Points on a hilly landscape, in no order, each with its height.
A ball rolls from a point to the lowest of its 2 nearest points, and stops where none of them is lower. Distance is the straight distance between rows; heights are no part of it.
Lelod height 17.3: [ 43  28 -30   8 -17  32  -1 -25 -30 -24 -19  17  -1   3  12  17  10 -15
   7  -3]
Maz height 46.2: [ -7  -9  -4  24  -1  -6  33  -3  -1  20  -1 -25   8  25  34 -13   2  16
   2  39]
zud height 94.1: [  7  16 -20   8  22 -13  10  31  29   1  -7 -17 -24   2 -38  11  -3  24
  -9  21]
Siz height 80.3: [-13   2  24 -30   9 -27   2 -17  52   5 -12  19  20 -17 -44  38  22 -22
   3   5]
Pebo height 44.7: [  9 -15 -37 -26 -15  -2 -47   7   0  26 -42  38 -26  -5  22  -1   2 -17
   2 -27]
ful height 54.3: [ 24 -15 -15   5  -4  -1  28  -9 -10   5  -8 -19  -8  39  33   6   8  -1
  26  22]
lubip height 56.4: [-21  -5 -15  12  -2  22 -28  13 -15  -3 -22  12  -4   3  21  -7  -2  20
 -23   4]
Fovil height 45.8: [ 18  -7   2  38  35   5   5 -43 -48 -12  51  14   1  -4  32 -13 -23 -21
  24  39]
sepod height 87.1: [-19 -19  -2   9 -42  19 -27  14  22   7 -26  28  -4   2 -34  19  13  11
 -50  -8]
Lukos height 48.3: [ -9  28  11 -24 -37  10 -22  14  14  -9 -17  41  20  -5  -6 -11  10  -9
  -6  -7]
dotig height 41.9: [-35 -13  34  15 -41 -21  11   5  11   4  15 -11  20  12  -8   4 -17  -5
 -17   2]
zor height 32.4: [  1  32  62  30  19 -25  17  -4  -7 -15  11 -23   3   7  -4   7   0  -6
  17   8]
kup height 89.0: [  8  21 -29  15   5  -9  10  35  17   0 -19  -9 -25   8   4   5 -14  18
 -11  42]
Tokof height 51.1: [-13 -31  30   8  23 -40   3  19   9  17  35 -42 -30  -1  -8  12 -19  -3
  -5  -9]
Zal height 66.2: [-19 -22 -11   2  28 -10  17   0  13  -6  10 -18 -19  -3  18  14  -4 -19
  11  31]
zun height 37.6: [-18  25  41  47  10  -9  21   6   2  -3  28 -45  -5   3  -8  -4   6   6
 -10  18]
zir height 58.2: [  3   3 -17  47  25  27   5 -27 -40 -14  32  -7  -7  -1  39 -18  -6  -4
  -1  38]
rab height 51.8: [ 18  -1  19  -5  -9 -19  45   4  28  26  45 -41  26  -7 -37 -20 -14  45
 -31  13]
dasa height 28.8: [-25  -9  41  14  18 -23  13 -25  11  17  15 -13  33   2 -30  21  25  11
 -17  -3]
sabo height 29.2: [ -9  11   4 -13   1   3  -8   3  25  -8 -46   7  -1  18 -22 -11   9   8
  41   1]
biv height 65.5: [ 22  -5  -1 -28  19   5   0   9 -18   9  42  15   2 -12   3   5  34  -6
  -8 -29]
raroz height 56.0: [ 28  15 -20  -1 -38  40 -24  11  20  -1 -52  18 -36 -15 -14   6  44 -18
 -20 -20]
vev height 45.7: [ 17  26  10 -29 -43  11  10   1  26   7 -18  38  35  -1 -25  -8  34  -2
  -2  -9]
gav height 51.2: [ -2 -24 -29 -11 -11  24 -49  13 -15  16 -45  32 -18   0  36  -2   4  15
 -22 -13]
kubab height 49.2: [ 14   9  26  -2 -32 -23 -10  13 -19  11   5  -2  -7  18  -4   5  -6 -13
   8 -43]
labu height 54.6: [ 28  18   3  -4 -20  12 -20   4 -30  -2   0 -20 -23  22  13   0  17  -7
  15 -42]
Tigu height 77.6: [  3  39 -12  38  39 -29  28  -1 -11  22   6  -3   7 -25   1 -34 -35  14
   3  28]
mel height 32.9: [-23 -34  41  -9  -8  -8  25 -16  33   5  16 -12  29   8 -40   0   4  16
  -1   6]
Gidob height 9.6: [-48  -4  11  -4 -10   1 -23 -16  31  -2  14 -30  14 -14 -33  25  12   6
 -45  -6]
pivob height 37.4: [  7  28  38  21  -1 -21  11 -21 -11 -16  -6 -14   0  22   7  29  10 -26
  24   8]
kasu height 58.8: [-23 -23   1  15  39 -26   6  25   9  11  38 -26 -36 -10  12   6 -12 -12
  -7  22]
rabaf height 53.7: [-15  -7  19 -15  29 -28  -8   5   1  -2  -1 -20  -3  -8  -1 -21 -35  -2
  37 -20]
gete height 36.3: [ 11 -28 -20   9 -15  58 -36 -14 -28  -9 -25  30 -23   9  38  13  34 -12
 -15  -5]
Lokos height 16.4: [-50 -25  -4  -6  10   3 -11  -6  24  -6  24   9  11 -30 -37  22   3  -4
 -42  -3]
Romi height 59.0: [  0  17  -6  -2  -6  28 -21  10 -22 -14   1 -30  -3   0   4 -12  11  20
 -12 -39]
vugu height 47.1: [  9  12  -5   8 -29   8  -1 -10   9  -3 -36  19  -8   5 -25  25  29 -26
   9 -22]
vam height 16.3: [ 19 -20  35  -2  46 -19  18 -14 -18  -6  26  -6  -3  -1  24   0 -12 -18
  39   5]
dipef height 83.8: [  5  38 -27  22  18 -18  18  15   4   3 -13  17   9 -10  -1  -6 -21  20
 -13  41]
zirar height 60.0: [ 34  28 -38  -7 -23  33 -24  15   6 -12 -45  -2 -30 -13   3  34  20   0
 -29  -8]
noz height 35.4: [ 16 -11 -23 -24 -26 -19 -14   7  -3  15 -14  29 -18   9  23  11 -15 -30
  12 -12]
goki height 40.7: [ 28  21 -32  40  12   5 -17 -40 -58 -10  -1  -4  -2  12  24  -2 -28   4
  13   6]
kibal height 38.3: [ 31  -9  15 -19 -12 -23  16  35  24  -1  -3  30 -28  -3 -46   6 -16 -22
  30 -22]
Relof height 69.8: [ 11  20 -27  48  31 -15  21 -12 -40  13  12   3   5 -13   8 -14 -28  14
 -10  13]
vugit height 40.2: [-27 -19  -6   9  -7   0  19   5   6   9  -4   4  24   7  24 -19 -11  15
 -11  30]
rimib height 22.6: [-22  19   9  18  18  -9   0 -17  -1   8   9 -28  19   4  -2  15  32  12
 -20   5]
lepi height 24.1: [  5 -16 -13  23  -7  15 -17 -23 -41  -5  10  11  -9  21  26  20  12 -17
  -1  -9]
timat height 30.5: [-17 -14   4 -12   3 -11 -23 -13 -21   3  42  -3   0 -10  29  24  10 -30
 -23 -19]
gadu height 43.1: [-31   8  21  53 -12  -1  19  12   7  27  33 -51  -6  -7   1 -32 -11  20
 -37  23]
Zoki height 83.2: [-18  -9  30 -20 -15  -9 -12  -9  46  13 -12  18  12   8 -48  14  30  -4
   1  -6]
mis height 31.9: [ 28  -5  26  18  53 -19  15 -42 -35  -6  36  11   7  -7  33 -16 -35 -23
  44  36]
Fotom height 55.2: [ 20 -21  31 -29  18 -15  25   8  25  21  55 -27  20 -12 -47  -8   3  43
 -24 -11]
sito height 36.2: [-47 -29  14  12  -1  10  14  -1  23   1  14  -9  20   1 -13 -22  -3  19
 -16  25]
Badi height 45.6: [-12  -7  33  -4  -6 -31  15  18  14   3  27 -28  -2  -2   2   0 -19  -7
   0   6]
nogek height 44.5: [ 10  18  25  -3   3 -32  12  33  19  -5  -3  16  -9   8 -34  -3 -21   1
  23   4]
Ziboz height 15.5: [-27   9  -8  -2   5   2 -21 -17  11  -2 -12 -32   7  -6 -16  24  19   7
 -19 -17]
Tuma height 46.1: [ 22  -6 -20 -15  54   0  20  -5  -9  -7   4   7  -6 -10  -3   4   0   0
  34  -1]
Suti height 70.3: [ 27  -7 -25 -38  -4   5  -7  15   2  26  20  11  -7 -13  -1  12  39  -4
 -24 -37]
vun height 47.8: [  3  19  23  34  -7 -23  47  17  14  29  43 -35   7 -16 -16 -23 -23  20
 -30  26]
Vada height 28.7: [  7 -38  -9  -9  19  -5   8  15 -30   8  28  24  -5   6  21 -28 -23   4
  22 -14]
gize height 52.3: [ 25   4 -20 -11 -28  35 -22 -18   9  -6 -40  23 -22  -9   4   2  46 -36
  13 -25]
Nur height 22.5: [  0   3 -16 -10  22  13   4  12  17   0 -34 -14   1  20 -10 -24  12  38
  25  12]
mamo height 25.7: [ 39  27 -39 -25  -3  21  -5 -19 -20 -14   0   2   5 -14  24  20  16 -10
 -10  -4]
zute height 76.8: [-27  -4  27 -17  28 -34  11  -5  46   3   4  14  18 -15 -30  23   2  -7
   2  28]
nozi height 42.2: [ 14  22  19  10 -22  -5  13 -29  -5 -10 -27  12   9  20  -9  30  22 -31
  27  -7]
sib height 36.7: [  2  -6 -11 -24 -27  26  15 -14   1 -11  -9 -10  25  -4   7   6  17  -5
  -1 -17]
rok height 42.3: [  2  -7  12 -29 -60   8  18 -11  32   1 -10   8  36  -4 -36   8   4  -3
 -10 -18]
kupek height 44.6: [ -2   9 -29  -8  30   5   3 -13 -25  -6   3 -19  11 -23  28 -48 -38  14
  24  -5]
Pasi height 23.8: [-40  -3  -7  -4  -7 -10 -21  -4   3   2  21  14  15 -23  10  31   6 -19
 -45   0]
siku height 62.6: [-25   3 -12  41  20  21  -8  -5 -30  -1   4  -1   0  -4  32 -29  -9  18
 -16  22]
Piga height 35.5: [ -2  27  -5  -6  -8 -24  -4  16  18  -4 -42   9  -6  18  -7   2 -17  -4
  31  12]
Fafet height 45.3: [-13   3  28   4 -49 -22  -8   9   4   3 -11  10   2  17 -18  13  -9 -16
   1 -22]
Tonon height 10.0: [ 19  20 -21  22 -25  34   2 -15 -24 -27 -45  27   7   8  20  14   1  -1
  -3  18]
kapo height 50.8: [ -7  24  -8  -7  39 -11   1  -5 -11   3  11 -19  17 -25  -1 -23 -12  19
   4 -10]
kof height 81.7: [  3  26  -2 -10  23  21 -28  -3 -14 -20   2  56   1   1  16  -9  25 -17
  20  14]
vemig height 39.0: [-44  -5  35  31 -13  -8  20   1  20   0  29  -3  23  -8 -18 -11 -13   5
 -30  27]
fov height 39.3: [ -2  -4   4 -26 -40   1  31 -16  18  -3 -18 -22  40   7  -4   6   1   0
   9  -5]
ruvi height 26.5: [ 17   3  70   8  31 -33  14   2 -13   5  25 -25   5   7  18  -4  -6  -4
  18  -3]
lepu height 58.7: [-12   1   1 -29  -7 -17 -15  18  11  -2 -24   8   6  -2 -18 -29 -41   6
  30 -25]
virom height 25.2: [ -4  21 -14  47   3   5   2 -40 -33 -10 -20 -22   2  18  33  -3 -19  -1
  14  25]
gab height 77.3: [ 30  -9 -22 -21  17  13 -10 -22 -16  -5  12  52  -4   3  23   7  17 -30
  27  15]
Ged height 56.1: [-15   5  10 -35 -14  15 -30  30  25 -15 -11  16 -11  -7 -34 -32 -12   3
  19 -32]
rer height 65.4: [ 20 -16  -9 -29 -10   5  -8  29  16  12  -4 -20 -39  23   8   4  26  -4
  15 -13]
zako height 59.8: [  6 -12  13 -27  26   4  11  15   3   8  43   5  19 -17 -33 -11  21  24
 -14 -24]
Metig height 57.0: [ 39  21 -48  31  20   5   5 -24 -51   2  12  11   9  -6  24  -1 -17  13
 -17  17]
tozu height 53.2: [-20  24  11 -13 -21  28 -15  17  11 -40  -6  -2   6 -15 -32 -19 -14   4
   1 -22]
Mogos height 58.6: [ 42 -23   4 -22  27  -9  24  -7 -17   5   5  26  -1   1  -1  -2  -1 -12
  48 -25]
sen height 69.1: [ 43 -21 -21 -24  26 -16  -4 -28 -31  10  16  30   1   3  25   4 -13 -20
  41  -4]
togot height 85.4: [-15  -1  17  12 -40   0 -14  15  35   7 -15  34  -7  16 -45  23  23  -5
 -27   5]
vola height 64.3: [ 25  21 -30 -18 -41   8 -14  28  17   0 -44 -26 -15  -6   1  16 -10  23
 -31 -10]
fep height 33.1: [ 18   7 -30 -15  45  10   3  -3  -8  -8 -19 -11  -7   9  10 -20   5  19
  39   1]
sove height 57.6: [ -6  11 -20  10  29  19 -12  15 -19  -6  -3 -31  -9  -2  -3 -29  -3  38
   0 -15]
bafem height 61.0: [ 22 -16   5 -21   2 -16  12   5  10   9  -5 -31 -26  29  18  15  14 -11
  38   0]
Rus height 33.3: [ -2  -5 -12   7   3  -4 -18 -32 -29   4  17 -19  -2   6  28  36  20 -22
 -16 -12]
fiv height 89.1: [-32 -43  -6   9 -29  20 -21   9  31   4 -11   2  -1  -4 -33  11 -16  35
 -62  10]
voro height 90.8: [-39 -27   0  35 -26  19  -6  13  11   0 -19  16  13  -6 -13  -7 -23  35
 -54  23]
bufo height 40.8: [-20 -41  17   9  26 -28   3  16 -22  16  32   3  -9   6  16 -19 -25  -1
  11 -12]
mami height 15.8: [ -7  15  -7  28 -22  17  12 -21 -11 -27 -36  -2  12  17  15  11  -8  -8
  14  20]
tupop height 32.1: [ 11 -23 -10   7 -15  49 -22  -1 -38 -14   2  14 -20  15  27  -4  25  -9
  -1 -27]
Bule height 50.7: [ -6  20  10 -19 -46  40 -33  30  24 -20 -33  14   4 -10 -20 -19  -3  22
 -25  -7]
Pigub height 71.7: [-25 -24   1   3  33 -17  33  -8  30  -6  -6   3  -2  -2  -9  25   7 -15
  17  39]
donev height 24.8: [ 19 -12  -7 -35 -18  -9  -3  23  20   5 -15  38 -26  -2  -8  -6  -4 -31
  31 -22]
zur height 39.2: [ -3 -21 -25 -15   7  16   1   9 -19 -10  -1  -2   3  -6  30 -38 -33  11
  17  -9]
Bol height 68.0: [ 11  -3 -24 -29 -22  10 -15  33  28   8 -12 -23 -26   5  -1  13  16  14
 -24  -5]
pino height 48.1: [-30 -32  23   5  29 -26   3  -6 -11   9  25 -27  -4 -11  29 -30 -40 -12
  25  -6]
Nagup height 32.3: [ 25  24 -23 -44 -23   6   4 -12  -7  -9   6 -21  17 -21  15  15  11 -13
 -11 -29]
piru height 84.3: [-20   9  -5  -2  23  31  -5   8 -14 -32  14  40  10 -12  19 -22   0  -2
   2  21]

Call two points neighbours if one is among the 2 nearest of the other. Go from one point of each pair to the other, from neighbour to neighbour, staying as low as possible. Name the highest point that can't be avoided.
Tonon / sito -> Romi
Tonon / Vada -> lepu
Nur / donev -> nogek
lepi / Gidob -> Rus
Nur / vam -> siku

For each start below, name the point where the ball stops.
tozu -> Tonon
labu -> sito
zute -> sito
dipef -> Tonon
rer -> sito
gab -> Nur
zirar -> vam
siku -> donev
biv -> vam
